A landscape with many valleys, sampled at points; each row gives a point and its height.
A ball rolls from a point to whichever of its 2 nearest points has the largest drop for the distance, and stops where none of them is lower. Distance is the straight distance between rows; heights are no part of it.
kamab: [ 32 -17 -25 -20  -1  14   6 -13   7  -1   6   7  -8   6 -38   0  10 -11
   2  16   8   8 -11   4  -5  12   6  -9   3   6 -10 -17  -2  18   5  -1
 -34  -9  -1  -8  18 -18  27 -18  -5   5  17  10]  height 14.7
leneb: [-30   5  12  52  -9  24  11   0  13 -13 -41  16 -32   6  25   0  11  45
  19   3 -15  35 -30  14   0   0 -21 -17  -5 -16  13  31  28  10   4   4
  21  17  12  17  -2  -3  -8   2 -10   9 -21   1]  height 34.9
Timi: [ -7 -52 -13 -20  17  -3 -14 -12  14  26  32 -16  16  -7 -14  -4  20 -21
 -33   6  12 -12   0   4  19 -22  23   0 -17   8  -8 -14   6  27  26  -2
 -23 -14  16  18 -10 -35  -2  12  66  -6  19   3]  height 56.1
refif: [-13 -10 -22 -21  20 -16 -19  28   4 -22  21  -1  17   0   7   7  16 -19
 -29   2   8   0  -1 -14   7  -7   2   1   7  13  22  12   8  -3   0  -4
   4 -10 -13  16  15  14  -8  10  17 -20  23  -2]  height 43.3
mun: [  9  24  20  -8  -5  -4 -28   0 -11  16  11  -5  16  -5  23  -9 -10  18
 -16  -7 -21   3  44 -31 -29  -4   0  22  11  22  23  -1  17  -6 -18   5
  21   4 -39 -22 -25   3  18  35 -24  -9  -6  -3]  height 45.3
Laki: [  4   9  13  27 -14  -3  19  -6  -2 -27 -24  -9  -8 -17  -3  -1  11  -7
   9  -3  14 -11 -33 -31 -13 -11 -13   5 -12  29   7 -24 -25  48   7   3
  10   9  36 -16 -13 -16  -5  15 -37  -4  -6   7]  height 22.0
Debi: [-35  18  -7  -3   0 -13 -34  22   1 -22 -18 -12   6 -13  29  19 -15  -4
  -5 -11 -20  -1  28 -34  -8  -8 -20  17   8  -3  68  23  24 -15 -25  15
  19   3 -15  -1 -24  26 -17  20  -1   0  -6   5]  height 25.8
Bube: [ 17 -10  25 -62 -28 -26 -12  27  15  15  31   9  32  -4 -16   4  24 -36
 -53 -13 -20 -39  43 -32   7 -15   4 -12   5  39  18 -19  15  -6 -11  -2
  -2 -24  -2 -10   4  14  15  -2  30  16  23  -7]  height 54.0
bik: [-26  13  12  26 -22  13  27   1 -11 -43 -17   2 -19   4  20   2 -21  -5
  16 -12   9   4 -16  17  21   2   3   9 -23 -40 -17  19   2  -3  11  17
  24  24  28  -1   2   1 -23 -15 -16   6  -6  -4]  height 22.6
dut: [  1  -4  -8 -10  24   6   2  -7   2  16  -3  21  -4   0  -6 -27  -5  -4
   9   9  -3  29   4  26 -27  -1   6  21 -20 -21  34  -4   7 -19  -7   4
   1  10 -37  34   5  -9  22   6  -7  47 -25  -8]  height 61.4
zavar: [ 33  14   3 -21 -19   3  -3  15 -21 -20  22  14  15  -2 -11   5 -12 -23
  11   0 -10 -31  16 -22  -4  21  -5 -25  28  28   0  -4 -19  -7 -10  -8
 -15 -28   1 -25  26   5  16 -11 -16   7  19   2]  height 35.4
zuvo: [ 12 -44 -36 -12  30  19  12  -7  16  18  14  -8  -7  17 -22  -2  29   5
 -10  23  15  11 -21  24   0   1  24 -16  -7   1 -18 -15  10  13   6  -1
 -37 -32   3   7  -8 -15  -3 -29  21 -17  31  16]  height 19.3
fodo: [  3   0   6 -15  12  -6  -6   5   3   0  16  43  -4 -23   0   4 -17 -29
  -5 -23   0  17  34  12  14  12   5   1  15 -37  -4  17   1 -10   8  -4
  -4  13  -7  25  15  -8  32  -4  18  28  -4 -17]  height 26.5
Motol: [-34  -8 -10  16  43  22 -21   3  10  -3  -3 -13  -9   1  29 -12   6  20
  -3 -11  -1  21  16  11  -2   1  -3   2  -3 -30  39  -3  33  24   6  -8
  27  -5  -1  24  -1 -29  -1  11  19 -13 -24 -21]  height 2.1
loleb: [-22  18  12   4  22   6 -10  10  -3 -10   4  -4 -17  23  39  10  16  34
   3  21  22  33  15   1  26  -4   1 -10  20 -26 -15  34  16 -10   8 -19
  25   9 -14  11   4  -2   6   0   8 -25   0 -18]  height 46.9
Goda: [ -5 -17 -19 -38  -4 -10 -10  34 -14 -10  37  -2  12  15  14  13  21 -21
 -34  17  12 -21  10 -15   6 -11   2  -9  10  46   9   1  10 -39  -3 -14
  -4 -33 -19 -16   9  -9  26  -4  25  -3  27   8]  height 41.1
kimum: [ -3  43 -13 -11  -8   0   7  21   2 -25  -7 -12  -4 -23   9   1  15   8
 -12  -7 -24  -5 -13 -22 -27  34  -4  -3   6  31  40   7 -18  -1 -18 -16
   0  -1  -7 -24  -3  35  32  38 -18 -13 -19  10]  height 24.7
naz: [ 51  -6  11 -10  -3  -1 -23 -15  18  19  -1  15   2 -31 -29  13 -13  -1
  26   7   5 -23  13   6  25  15  -3 -33   6 -12 -18 -17 -30  20   7 -32
 -30  -8  16  10  24   7  13 -12  32   5  13  -2]  height 24.2
Taga: [  6  25 -29   0  13  -9   3   6   6  -9 -31   0  -8 -32  -3 -20  -4   3
  17 -18 -24  10 -31 -12 -27   7 -16   8  -7  17  47 -12  -5  26 -10  -2
  -6   4  -5 -14  -6  -1  13  46 -15  16 -22  21]  height 29.7
Leki: [ 34   8  14  -5   0 -13   7 -13  -7  27  27   8  18   1 -15 -28 -16 -29
  -7 -30 -11  11  15 -12 -23  -6  14  36  11  13 -34 -16   3  20   4  16
  -3  32 -11   0  -9 -12   8  18 -19   4  10  -1]  height 9.0
dezim: [ 10  13 -15 -15  12  18 -15   3   5 -16  11 -13  29 -11   7   2  10   4
   1  19   4   8 -15  -3   0  28   7 -29  17  11  -5  -8 -26  11  -8 -22
 -13 -38 -10 -12  11  18   7  11  -3 -34   6   3]  height 47.0
mozu: [ 16 -25 -21 -14  -5  15  21  -3   0  -3  -7  31 -25  -7 -54   0  13  -9
   2  -1   1  23  -8  17  -1 -20   1   5   7 -10 -16  -5  20   2   8  18
 -22  10   6   8   9 -24  15 -41   1   9  -1  -2]  height 13.2
bago: [ 32 -40  -6  10 -17   8  -8   2 -21   9   5  17  -1  -4 -19  20 -24 -10
  14  -5  14 -32  18  -8  24 -21   5 -31   1   0 -31 -24  -8   1  19  -5
 -20 -29  10 -22  20 -49   3 -19   7  -7  25   8]  height 24.1
Fisag: [ 10 -28  -3  -5  15   2   6   4 -18   4  13  13  -7  -3   6  21 -16  -8
   5 -15  25 -18  17  20  34 -17  16 -11 -10 -23 -35 -12   0  -7  24  -9
 -10 -19  21 -13  25 -29  -6 -40  16  -8   9 -14]  height 21.2
lubaf: [-30  30  33   9  -1  -4 -15  13 -10 -26  -6  -6  -8   2  36  21  -5  -7
  11   8   2 -10  14  -1  22  23 -15  -7  -6 -31  23  35 -10 -20  -5 -25
  16  13   2  29   7  38  -1   2   7   6   1 -13]  height 15.0
nel: [-14  35  -8 -30   1 -20 -28  20 -14  -8 -22  12   6 -13  10  -5 -32 -16
  25   6 -37  -2  23 -24 -20 -10  -9  27  16  -5  58  22  15 -27 -43  19
   7   5 -34  -9 -24  19   7  26 -23  24   9   7]  height 31.2
sug: [ 10  -4 -35  13   3 -10 -10  -1   7  13 -33 -10  -1 -35 -11  -6 -11   0
  10 -20 -16  -7 -24 -23 -21 -31 -12  13 -19  25  36 -28   1  26  -4  20
   2   0  -4 -26 -21 -23 -15  41  -8  11 -16  30]  height 23.8
nele: [-10 -11 -15  14  20  27  11  11  25  18   0 -15 -24  45  12  -9  23  53
  -7  23  -3  41 -13  20 -14   4   2  -5  14 -14 -14  23  34  -3   6  -4
  -4   9   0  24  -2  12 -10  -9  33 -19 -14  -2]  height 41.4
laled: [-37 -36 -12  30   0  27  19 -11   3  27   9 -30  16   1 -20 -12  -3  15
 -41  -7   2 -20  -7  16  12 -22  31   1 -23  -4  -1 -23  17  -1  10   4
  14 -22  10   8 -21 -44 -20   4  15 -29 -34  -5]  height 27.9
medav: [  7  23 -26 -52 -10 -37  11  18 -13 -13  13 -10  12  -9 -25 -10  30 -30
 -20  -1 -25 -11   3 -18 -21   0  -3  22   4  58  11   2   0 -18 -28  10
  -6   5 -13 -34   2  25  14  20 -15  -7  25  23]  height 54.2
Gido: [-11  13  -7 -11  20  14 -17  15  12 -16  19 -11  10   9  22   1  19  19
 -14  12  -1  28  -4  -5   1  22   6 -11  18  -2   5  20   8   9   6 -20
   0  -9 -13  17   2  10  13  26  14 -37   0  -7]  height 45.2
lanis: [ -4  33 -10   1 -46   2  11  -2 -20 -28 -10 -26 -26  13  -3   7  25   5
  12  18   1 -11 -12 -26 -19   9  -7  22  12  31  -9   6   0 -14  -2  20
  25  32  10 -26 -10 -22   8  -3 -19 -14 -18  15]  height 28.2
sezo: [-10 -17  12  31  16  22  32  -9   6  13 -16  12 -30  36  -4 -10   1  20
   6   5   2  24 -32  53   5  10   4   5 -18 -28 -16   4  16 -13   4  -8
 -10 -17  22  20   2  15 -15 -48 -10   2  -3 -18]  height 26.2
patuz: [-10   9  32  16  16 -13  14   3  22 -14  -5  10   7  -6   6  -1 -26 -13
  -7 -25   6  -3  -3   2   4  -2 -12  12 -13 -20   0   5 -34  29   8  -9
   1  35  22  21  25  49 -13  -3  -9  18   4 -19]  height 12.3
lutet: [ -7  -1 -10  19  17  -2  -1  10  16  -8 -25  35  -1 -47  -3  -3 -29  -8
   4 -25 -11   2 -10  -6  -8 -12  -6  -5  -7 -18  45   3   1  28   4   5
   1  -1  -3  17  10  -6  -1  14 -12  31 -23  -3]  height 34.0
kaler: [ 13  15   0   1 -29  11   4 -18 -23 -35   6  -2 -22   6 -10   3  10 -31
  25  -2   3   1  -5 -10  -6  25 -14  14  -2   0   6   1  -7  10  -1   6
   7  15   7   3   9 -13  16  -2 -26  17  -4   4]  height 22.1
vatu: [  6  -2 -21  24 -24  28  21 -16   8  26 -16 -24   2   4 -31  -4  -2  25
  -7   2 -12   0 -26 -10   5   2  17  -8  -2  11  -7 -16   7  17  -5  -9
  -9 -15   3 -18 -35 -20  -2  25 -11 -30   0  34]  height 21.9
rem: [  5  23  10 -68 -28 -22   3  25 -24   5  16  15  24   6 -13 -13  24 -37
 -34 -25 -37 -20  36 -39 -15  -2   0   6  13  46  33  -8  12 -11 -35  14
   4 -12  -5 -18 -16  23  20   8  -8  13  22  -2]  height 51.7
bep: [ -8   4  29 -10  10  -3 -33   7  31  -1   5 -27  22  -8  34   6  -1  -2
 -31  -7  -8 -25  45 -13  -2  17   5  19 -13   4  44 -22  13  17 -10 -35
  17  -9   3   5  -9  21  -4  26  35   1  -7 -13]  height 43.0
fep: [ -4   0  -9   9 -34   3  -5  -3 -15 -34  11 -33  -2  12  10  22  14   6
   1  19  18 -37  -8 -27  -5   5 -20  -9   6  39  -2  -2 -14 -15  -2  16
  19  -9   9 -44   7 -12 -12 -21 -12 -19  -6   2]  height 32.5
vese: [-13  -4   2  18  -1 -10   9 -14  -1   3 -11 -25  -4   1   5 -10  -5   3
 -15 -21  10   4   0  -4 -16 -23  -5  45 -19   6   4 -14  17  -7   7  26
  32  27  -4  -9 -10 -15 -26  -1  -6   2 -33  -3]  height 59.0
gumu: [ -6 -26  -8  43 -13  19  -9  -3  -4  -9 -22  -4  -8  -7  19  27   0  34
   8   5   8 -12 -22  -4  27 -18  -3 -29 -12   6 -11 -12  17  11  14 -11
  -4 -33  19 -24  -6 -36 -18   2  -1 -30   5  13]  height 30.3
muda: [  2 -17  -8 -23  11   3 -20  -3  10  11  25  -8  34 -22   8 -13 -14 -31
 -35 -15  -1 -12  28  -6 -14 -13  16  25   5   6  35 -25   3  10   2   9
   6 -17  -3  -7  -7 -30  -1  11  36  19 -19 -10]  height 36.1
goli: [  3  34  24   0 -34   7   0 -14 -39 -23  20   6   1  12   2  -2  20 -29
  33   1 -16 -19   5 -12   7  42 -12  -6  13   3   9  19 -27 -31 -11   4
  11  13 -11   7   0   4  36  24 -36  11   0 -10]  height 27.4
Naf: [ 16  -8 -14   0 -22  -3  14  11 -18 -25   3  18  -4  16 -16  -3   0   9
  26  12   4   0  -4 -11  -7  -4   8   6  18  32 -37  -9  -2 -23  -1  19
  -2   5 -20 -23   4 -37   8  -8 -49  -5  17   6]  height 29.6
sesid: [ -8  13  37  16  13 -22  -9   1   9  10   0  13   7   4  34  17 -11  -9
   6 -18  -4 -13  13  17  17  33 -20   1  -6 -33   6  26 -21  -5   4 -28
  -1  21   6  42  28  44   5  12  17  35   3 -12]  height 10.7
Pup: [-17 -48 -36 -18  16  -8   1  -3 -11  -9  28  -3   5   8 -10  15  39  -8
 -17  20  22   4 -17  21   0 -19   3 -21  -1  27 -28   2   0 -28   6  22
 -34 -24 -18  -7   1 -39  -4 -21  17 -18  17  15]  height 22.7
Fiz: [ -7  16   9  10  15   0   7  -9  10  17 -15 -10  -4  11  15 -25 -33   7
   3 -16   0  22  13  24 -29  -5   5  41 -22 -21  15  -9   9   1  -1  12
  27  23 -11  11  -2  13 -13   2  -2  37 -33 -15]  height 60.3
sutu: [-10 -36 -40  16   7   8  -6   0  13  19 -16  -2   6 -18 -27   5  -8   4
 -13 -15 -10   1 -17  -9   5 -24   8  -4 -16   4  21 -14  16  16  -3   3
 -13 -12 -16  -1   1 -33  -3  28  11  -7   3  23]  height 16.8
tofir: [ -5  18   8  21   8  -8   6  -9  -2 -13 -16  24  14   2   2  -1  -6  13
  38  10   2  18 -42  14  -3  11 -25 -22  -3 -12 -14  29 -41   0 -10   3
 -15  11  -1  17  21  41 -17  -2 -31  14   3  -3]  height 20.7
navon: [ 34  15  -5  -5  -5   3  14 -25  -3  26   4  -5   8  -4 -40 -20   0   3
  21  14 -10  -6 -23   6 -12  25  10 -20   4  18 -16 -18 -33  31 -10 -18
 -32  -6  -8  -9  -5   8  24  15 -32  -3  19  20]  height 21.5
Suma: [  3 -19   0  23 -10  27  28 -15   0  22   0 -13   8  12 -31 -10 -16   8
 -24   2   5  -8 -12   9  11  -8  32  -3  -7  -3 -21 -31   3  11   9 -12
   3 -27  13   3 -19 -24 -18  -9  -6 -18  -7  10]  height 25.3
nevo: [  2   4   5  15   3   7  13 -21  -6  10 -14   8  -9  31  -6  -2   1   3
  41  20  14  21 -22  48  -2  30 -11  -9 -11 -35 -26  16 -19 -20   0   6
 -17  -1   2  24  15  26 -20 -28  -9  23   3  -6]  height 23.9
goguv: [ -5 -24  -3  22  14  13 -10  -6  28  20   4 -34   4  14   2   4  15  54
 -23  16  10   3 -10  -1  18 -13  -2 -19   8 -10 -24   8  21   4  22  -1
  -7   3   5  -3  -6   5 -33   3  34 -46 -14   4]  height 39.7
Von: [ 30 -13  19   3   2   5   1 -29  17  50 -15  17   6   2 -46 -13 -30   6
  25  10   4  -1  -1  18  25   9  17 -32   1 -28 -43 -25 -23  27   6 -22
 -28 -15  23  13   0   6 -11 -20   8   7  28   2]  height 26.9
pak: [-30  21  -3  17 -10  -9   0  18 -11 -29 -13   0 -15   5  14   1 -26 -11
   8   5  -3  11   5  -2   7  -5  21  15 -13 -33  12  28   7 -25 -10   4
  32  26 -21  21   4  12   2  -3  -9   8   0 -11]  height 19.2
mis: [ 10  36  31 -38 -17 -14 -23  10 -16   3   7  -5  18   4  25  -6  11 -14
 -14 -29 -38 -10  46 -27 -29  17  -5  23   4  22  41 -10  13  -7 -37   4
  25   0  -5 -23 -39  33  10  29 -18   1  -1  -7]  height 48.6
Nufed: [  8  13  20  11   5 -11  22  -3  17  -6 -12  33  -1 -23 -24 -15 -17   2
  13 -12   9   4 -28  15  13 -10 -18 -24  -9 -24 -15  12 -39   9  14   8
  -9  11   9  16  33  37 -10 -22 -24  25   0 -22]  height 16.9
kozo: [  5   5  -6 -16  -9   4  -6  35 -30 -25  29  20   1   9  16  20 -16 -27
 -10   8   5 -23  26 -12   6  13   9 -14  26   9   0   2   1 -41  -1 -15
  -1 -31 -11  -3  23  -9  25 -26   1   3  11  -3]  height 38.5
ziba: [ 23  -5  -8   4 -11  -9  20 -12  13 -22 -14 -14 -16 -16 -33   7  15 -13
   1   5  22 -30 -21 -18 -11 -10 -15   6 -11  23  -2 -25 -37  49  10  23
 -14  16  35 -12   1   4 -15 -22 -15   8   7  14]  height 14.5
nis: [-16 -37 -25  19  37  15  -1  14   9  20  -7  22  -7  -1  10   1 -17   2
 -17 -31 -14  20   5  20  -4 -25  17  15 -11 -26  20  -9  38   1   1  12
  -4 -10  -8  12  -6 -39  -8  -1  19  -3 -11  -6]  height 11.2
Mafuf: [ 19  -3  15  12  25  -7 -10  -3  13  30   3   8  -1   7  24  13 -12   8
   0  -6   2  -1   5  24  16  28   7 -10 -12 -21  -7   1  -2  11   6 -48
 -12  -3 -10  37  18  15  12  17  25  20  -5  -1]  height 15.5
Fube: [ 11 -10 -47 -33  -8 -27  19   9   1 -16  15 -27   0  -2 -33  -4  24 -18
 -14  20  -1 -14 -15   0 -11  -1  -1   1  13  53  -6   2 -17 -18  -9  25
 -25  -3 -17 -41  15  -4  13 -12  -9   3  33  31]  height 55.6
Laf: [ 17  26  33 -30 -23   3 -23   3 -32 -21  16  25   8  10   0   7   4 -32
  49  -7 -12 -33  25 -15  12  39 -19 -27  23   4   1  11 -25 -33 -14  -4
  -7 -18   4  -6  16  22  16  -3 -27   9  29 -18]  height 31.8
zole: [  1  16   5 -25 -18 -13  -4  22  -9 -22   3  29  -6 -16 -22   2 -22 -41
   8   5  -7   5  20   1  20  -1  10  -8  15 -41  -1  30  -5 -34  -6   5
   4  27 -12  24  19  12  24 -16   3  23  12 -11]  height 23.3
ruba: [  1   7  12  44 -21  32   0  -7  22 -11 -28   0 -24  -2  16   6  11  51
  15  10  -1  16 -30  -9   7   9 -16 -35   1   0   4   6  23  25  13  -7
   6  -7  22 -14  -6 -10  -4  11 -11 -21 -12  10]  height 33.0
Nuvok: [-15  31  18  -9  -4   4 -22   5   1   9   9   7   7  -6  42  -8 -21  13
 -10   7  -8  27  53  -9 -23  23   3  13  27 -24  26  28  20 -23  -6   6
  20   8 -34   2 -24   6  27  21  -2   1 -27 -14]  height 48.5
Gori: [ -2 -27  -9  -4 -20  -7 -20 -19 -17   4  22 -43  14  16  -1  11   6  -8
  -9  26  26 -45  -1 -10  -4  15 -10 -26   6  40 -18 -21 -29  -8  -8  17
  -7 -38   0 -55  10 -13 -11 -14  14 -20  16   9]  height 35.3
bosa: [ 42  -1  15 -18   4 -10 -23  -1  12  28  17  19   3  -2  -7   7   1  -7
  12   3  -4  -8  16   5  12  25   4 -18   3  -1 -10  -9 -11   4  -5 -48
 -28  -5 -18  19  18  10  43  22  10  14  26   5]  height 20.3
nuso: [ 20   9  18   8 -15 -11   1   3   0 -20 -16  48 -15 -44 -10  -1 -10   5
  30   5  13 -13 -16   1  22 -16 -36 -39  -2 -14   6  18 -25 -16  26   4
  -2  10   4  19  32  13  17 -21 -24  36   5 -19]  height 21.1
Fof: [-12  -2 -15   8  -7 -11  -2  -2   7   2  -5 -27  -3  25   4  -1  11  17
  -5  17   2  23  -8  -3 -27 -10  -3  34  -5  13  -8  13  23  -9  -7  22
  13  36 -29   9  -8  15 -14   5   0  -2  -5  15]  height 57.7
zop: [  0   6   7  -9  13  11 -21 -10  16   6   3 -33  26 -16  14 -13  -8  -5
 -17 -10  -3 -15  20 -20 -19 -10   6  25 -10   6  51 -32 -10  32  -8  -9
  18  -9  -6  -5 -17  -4   1  31   9   3 -24  -2]  height 40.1
Mirub: [ 16 -34   6 -41 -15 -20 -24   7  17  15  35 -17  24 -12 -12  16  20 -32
 -41  10   6 -44  25  -6  16  -9  20 -10 -13  31   7 -19  -3   3   5 -20
 -16 -19  15  -1   4  -2   9  12  64   2  28   8]  height 55.1
ratu: [ -1 -33 -12  -2  -7   7 -20 -17 -10  19  17 -45  31   1   7  21  -1   9
  -7  23  30 -43   8  12  13   3  14 -23 -13  16 -21 -20 -17  -6   3 -12
 -14 -36  13 -20   3 -12 -24 -14  39 -30   3  16]  height 37.0
Seko: [ 21 -24  16 -41   4 -35 -23  16   3   4  36  -2  34 -15  -8  14   8 -22
 -22  14  18 -35  28  -1  26 -22   6 -16   5  23 -24  -4 -16 -13  19  -6
 -18 -31   4  -4  19  14 -18 -22  44  -2  27  -4]  height 56.0
vuzas: [-26 -20   2  11  41   9   7  17   6  33  -4   8 -26  50  32 -12   3  31
  -4   1  12  46   1  36  -7 -11  15   7 -11 -27 -13  10  30  -3   8 -24
  13   4  -9  43   4  -3   5  -3  35   7  -5 -16]  height 42.7
Talo: [  0  11  38  48 -23   9  30  -8  10  -1 -25 -19  -9 -15  14 -12 -16  35
   3  -4   5  -9 -21 -24  -8 -12 -19  -2 -12   8 -16 -12 -11  45  13  -1
   6  28  41 -12 -32  16 -32  16 -18 -16 -20   8]  height 27.5
zeko: [  9   1   7 -43  -4  -2 -23  15   7   2  19  21  12 -28   2   1 -24 -42
 -14 -17  -7  -3  56 -10  -4  -1   6  24  25 -13  31  -2  18 -11  -6  15
   8   1  -5   7   1  -7  23  -7  26  36  -5 -17]  height 31.1
bofus: [  3  54  -8 -22 -10 -14  -4  -1 -18   3 -15 -19 -12   3   9 -23  14   9
  28  19 -24  18   3 -16 -41  15  -1  37   5  19  12   6   1 -12 -26  10
  20  42 -20 -12 -24  18  24  37 -23  -7 -22  17]  height 41.7
rekar: [ -9   7   5  -5  24  -5 -31  -8  -1   8 -14  13  -3  -9  22  -3 -17 -13
  24   0  -6   3  24  18 -12  13 -19  11 -10 -35  69  15  -1 -21 -13   0
   9   2 -31  30   7   6  18  11   4  52 -17 -18]  height 62.4
sogar: [ 20 -18  18  -8  20   2  10 -21  15  36   3  19  -7  12 -18  -1 -14 -14
  -1 -19   5  20   4  18  34   2  -2  -7  18 -40 -42  -5   3  31  26 -21
 -23   9  29  13   8  -2  -8 -17  23   6  22 -12]  height 29.4
zami: [  2  32   8  11  -5  -1  36 -12   3   3  -5  -9   3   8  -2 -10  -2  24
  -4   0   9  20 -18   3  -8  -4   8  16  13   5 -51   5  -8   0  10  26
  14  18   6 -14 -16  16 -28 -18 -36 -27 -23  -2]  height 29.1
sodiv: [ 13  11 -35 -26   6  -4  -3  -6 -17   5 -16  -6  -8   8   0 -20   6 -11
  26   8  -3  23   0  -2 -39 -10  -4  48   3  17  16 -18   9  -8 -20  26
  12  18 -23 -22 -21 -30  16  19 -15  17 -18  20]  height 46.1
labim: [-21 -10 -12  -8  31  -2  -8  13 -30 -20  18  -3 -23  16  47  29  14  12
   7   8  35   8  20   8  36 -24   9   5   4 -14 -32  27  21 -26  13 -16
  16  -3  -5   3 -11 -21 -15 -21  31 -28   4 -10]  height 48.4
Gogo: [-30  39  15  44 -28   7  30  -5  -3  -1 -32  14 -23   0  11 -10   8  40
  25  11 -26  33 -29   5  -5   7 -10 -12  10 -27   5  49  -2 -17  -7  16
  23  45   1   8 -10  10   7  15 -16  14 -51   6]  height 36.3
kemom: [ -8  29  30  -8 -11   0  -7  13  -2 -27   0   4   3  -6  20  23   9 -20
  -7 -21 -19 -11  18 -26   2  37 -23  -5  -2   0  41  11 -13  -2 -20 -23
  -3  -4   5  10  -6  43  12  19 -14   0   0   1]  height 19.6
gizer: [ -6   3  22  15  33   6  13 -11   6  29   2  10   6  20  22  -6 -27  10
  -7 -23   4  31  -7  20  34   9   9 -10  11 -42 -49   2  -3  24  19 -24
  -2 -12  10  -1  -1   6 -10   5   2 -21  20 -14]  height 28.0
nube: [ 17 -12   1  18 -13  13  26 -11  -2 -19 -22  37 -32  -5 -35  -5   9  -8
  31   1   3  15 -35  23   5  -8  -4  -5  -7  -9 -15   2   2   7   5  27
 -12  -9  41  -2   6  -8 -13 -48 -29  23   9  -2]  height 18.3
kigek: [ -1 -16 -38   4  -3 -21  13  -7  11  -3   2 -37  -6   4 -15   4  30  14
 -18  19  11  -5 -27   8 -24  -3   1  24 -13  42 -11  -2   3 -12  -9  25
  -1  11 -22 -11  -7  -1  -8  -2 -14 -10  -2  34]  height 56.7
narap: [-28 -42 -11  10  24 -13  -4  -5  -5  10  20 -16 -14  25  25   7  23   8
 -21   5  28   7   4  29  12 -25  -1  11 -30   0 -22   8  36 -27  19   7
   1  14  -8  19  -7 -18 -25  -8  37 -19   3  -3]  height 49.8
bem: [  1   1 -17  14 -13   9  29  -2  -8 -20 -16   9  -8  15 -22  -3  20  12
  13   9   3  14 -32  23  -8  -4  18  16  14  19 -40  -5  -2 -17  -3  27
   5 -15  12 -20 -11 -32 -17 -39 -43  -7 -14   4]  height 24.0
Riv: [-41   3 -11 -26 -17  -7 -27  19  -9 -24   4 -36   3   5  15   7  10 -31
 -10  15 -11 -15  27 -25  -5 -19  -5  27  -6 -10  50  16  32 -40 -22  19
  35   2 -15   3 -27   9 -18   8  26  -2  -2  -3]  height 30.1
simi: [ 16   5  22  32  -6  -1  15 -18   9  38  -4  14   6  -4 -19 -18 -44  -6
  -3 -38 -16  11  -6  -3  -7   1   6  11  -3 -12 -23 -21  -3  40   8  -6
  -1  21   9   5  -8   2  -4  19 -17   8   6   1]  height 21.0
kor: [  0 -33  -8  32 -11  10   0   3  -4  -3 -26  28   2  -9 -18  11  -8  11
  16  -1  12 -11 -28   7  24 -35   8 -28  -9  12 -26 -21   2  -1  11  13
  -9 -43  22 -33   4 -41 -32 -25 -22  -9  18   5]  height 27.6
zavi: [  6 -35 -16 -25  18   9  16  17 -15  -7   2  39 -22 -11 -17  18   5   1
   8  -6  15   8  14  24  25 -40   9 -14  -1 -21 -31   0   6 -19  17  15
 -17   2  14  -4  22 -24  11 -73  30 -18   8 -23]  height 18.0
Deza: [-19  17  29  34  10   7  34 -22  11  39  -7   9   1  19   4 -24 -28   9
 -15 -36 -19  39 -21  15   5  10   2   0   4 -29 -31   1   1  22   9  -7
  11  13   7   3  -6  19  -7   9 -26   3  -3 -11]  height 25.0
ruko: [-17  56   2   6  -7  -2  18 -14  -2  -8 -23  -3 -12  -9  -1 -13  38  42
  24  23 -18  26 -26 -18 -21  13  -7  10  12   5   6  22 -12  -8  -9   7
  20  48  -4   3 -13   5  24  21 -27  -3 -50   9]  height 38.3
gagat: [-17 -39  -5  19  19   6   0 -21   1  29   7 -35   6  12   9   9   0  36
 -13  11  16 -24  -2  28  32  -2  11 -15 -14 -14 -42 -12  10  -2  20 -15
 -17 -25  26   0 -19  -9 -49 -15  43 -46  -7  -1]  height 38.4
Vapus: [  0  29  27  27  -6  -4  12 -21  -8  -4  -2  -2  14  15  12  -6  -6  14
  21  -5  -4  13 -25   6 -19   9 -23   0   8  -2 -35  21 -27  16 -15   4
  -1  33  11   0   1  50 -17  -1 -37 -15  12  -7]  height 24.3
litot: [  8 -15  10   1  17 -13   2   1  20 -20  -3 -13  12  -4 -16   3  -3  -8
 -11   7  27 -23 -10 -11  -2 -18   0   6 -14   9   4 -12 -25  36  16 -10
  -4   7  13  14  21  29 -25 -18  -3   3  16 -17]  height 5.1

For each start below, name the point where the ball stops.
zop: sesid
nele: kaler
refif: kaler
Gogo: mozu
laled: Motol
bep: sesid
sogar: sesid
